Each row is a point on a landscape with many valleys, with its height.
A ball rolls from a point to the lowest of its 5 nearest points, and stops where none of them is lower. Distance is the straight distance between rows; heights are no part of it.
piga: [ -4.3  -4.1  63.3  -7.4 -12.5   4.7 -12.5 -24.0]  (h 139)
sekof: [-33.1 -23.3  -2.7  43.9  -5.4  17.6  13.9  57.1]  (h 620)
baza: [ 33.3  28.3 -55.5 -12.6  13.8 -27.1  -1.1 -24.2]  (h 478)
sulan: [-28.7   1.0  72.5   2.1 -19.5  -4.0  27.1  39.4]  (h 876)
melor: [ 32.6   6.3 -23.1 -22.5  10.5 -13.9  -3.5 -27.0]  (h 440)
kiniz: [ 18.6 -16.3 -58.3  63.4  39.0   6.9  15.7  50.3]  (h 599)
kilut: [ 15.3  31.1 -75.0   0.2  17.8 -22.2   0.0  -6.0]  (h 648)
sekag: [-32.2   6.7  62.5 -25.1 -20.8  17.9 -30.9 -64.2]  (h 65)
buzug: [ 24.4  20.8 -50.1 -14.3   9.6 -17.6   1.1 -12.6]  (h 502)
dukeg: [ 30.9  -0.6  -5.9 -21.8   8.0  -6.3 -10.3 -36.9]  (h 337)
Fika: [ -7.0  -9.1  -8.4 -10.6 -11.5   0.7   9.8  20.5]  (h 593)
dalap: [ -5.9  -5.2  70.7  -4.0 -18.4  -0.4   3.9   1.7]  (h 206)
mal: [-10.6  -3.5  58.6  -3.9 -22.5  -3.5  13.9  16.2]  (h 463)
riki: [-12.9 -11.6 -41.3  29.9  16.3  12.7   4.8  40.7]  (h 536)
Sokep: [-19.8  -3.7  52.7 -16.7 -15.7  18.0 -30.8 -61.3]  (h 346)
Fugod: [  5.2 -18.2 -53.8  54.5  32.1  11.7   8.2  48.4]  (h 568)
vov: [-12.2  -7.9 -34.6   4.4   3.4   6.7   6.8  30.6]  (h 551)
tefuf: [  9.6  -3.1  22.6 -18.4   3.0   9.9 -30.7 -57.3]  (h 56)
Movo: [-59.0   1.4  66.3  22.2 -11.5   7.6  40.1  64.8]  (h 321)
Zomun: [  5.0  -2.0 -30.6 -13.5   0.3  -3.6   6.3  11.7]  (h 621)
salep: [ -8.7  -2.2  60.7 -11.3 -13.4   9.8 -26.6 -46.7]  (h 164)
sar: [  6.7  16.6 -80.5  28.6  29.2  -4.9  -1.8  16.3]  (h 569)
nesu: [-34.9 -17.3   7.1  23.0 -15.7  12.1  16.5  50.3]  (h 141)
Lil: [ 24.1   9.3 -35.2 -18.2   9.3 -13.3   3.1 -12.6]  (h 482)
Pibo: [ -2.8   4.2 -60.2  10.8  17.6   1.3   3.0  19.5]  (h 554)
buse: [-18.5  -9.7  15.3   1.2 -22.4   4.2  14.3  35.3]  (h 278)
mav: [  7.8  -7.3  -6.7 -18.0  -7.5  -4.4   4.2   5.5]  (h 274)
lik: [  9.3  24.5 -69.1   3.6  15.1 -11.5  -0.3   3.2]  (h 684)
bal: [-25.7 -17.6 -14.0  24.9  -7.9  14.0  10.8  48.2]  (h 76)
pugev: [ 47.0  30.2 -47.0 -10.8  18.4 -26.5  -8.8 -51.7]  (h 476)
Kegaf: [  6.6  11.8 -60.6  -0.5  16.1  -7.4   0.9  11.5]  (h 617)
Tiv: [ -9.1  -6.9 -49.0  17.3  12.6   9.5   3.6  31.4]  (h 541)
sovup: [  4.9 -10.7  20.8 -16.6 -13.9  -3.4   4.3   3.4]  (h 611)
seso: [-46.6 -11.9  27.5  32.3 -17.6  12.2  22.5  59.3]  (h 244)
dizof: [ 11.1 -11.3  34.8 -13.8 -13.2  -0.1  -5.4 -17.9]  (h 174)
tutik: [ 37.1  17.9 -30.9 -21.4  17.3 -17.8  -5.2 -36.2]  (h 461)
Kudi: [ 16.2  -9.5  14.5 -18.8  -8.0  -2.8  -2.6 -15.7]  (h 361)
lonad: [ -1.2  -8.0  43.1  -8.1 -20.1  -1.6   7.0  10.4]  (h 430)
maf: [ 19.7  -7.9   0.7 -22.3  -3.2  -3.6  -0.6  -5.2]  (h 616)
Las: [ 45.3  25.3 -31.2 -14.7  24.3 -16.0 -14.1 -63.1]  (h 479)
savu: [ -6.0  -2.7  37.5 -21.2  -7.0  16.0 -32.5 -65.5]  (h 125)
taf: [ -0.3   0.4 -66.4  28.9  27.8   3.6   0.4  27.4]  (h 550)
Tiz: [-11.5 -27.2 -27.6  47.4  11.8  19.8  10.0  52.5]  (h 473)
Kiza: [ 40.0  40.2 -63.2 -10.2  14.3 -31.6  -1.5 -33.3]  (h 489)
Voz: [  5.3  -9.6  40.0 -12.0 -16.9  -2.4   1.8  -0.7]  (h 304)
vaf: [ 31.0  10.7 -12.3 -21.2  19.5  -2.9 -22.3 -65.4]  (h 497)
vebid: [  5.6 -10.0  44.5 -12.5  -9.2   4.4 -17.7 -30.8]  (h 130)
gir: [-48.9   2.3  65.6   8.9 -18.2   3.2  34.4  57.5]  (h 386)
mopot: [-13.1  -1.9  82.4  -1.4 -13.0   3.1  -4.4  -7.9]  (h 151)
ril: [-28.3  -7.3  29.4   6.8 -25.2   1.7  20.8  41.6]  (h 251)
fetun: [ 19.2  -8.1  23.5 -16.5  -1.4   4.5 -18.2 -37.5]  (h 105)
Lape: [-30.6   7.0  76.7 -14.1 -15.1  14.8 -27.3 -51.0]  (h 318)

Write out the way that a ball takes from each point below.
ril | nesu, bal
Movo | nesu, bal
Pibo | Tiv, riki, Tiz, bal

Where does a ball stop that starts at each point below?
taf | bal
Fugod | bal
vebid | tefuf
seso | bal
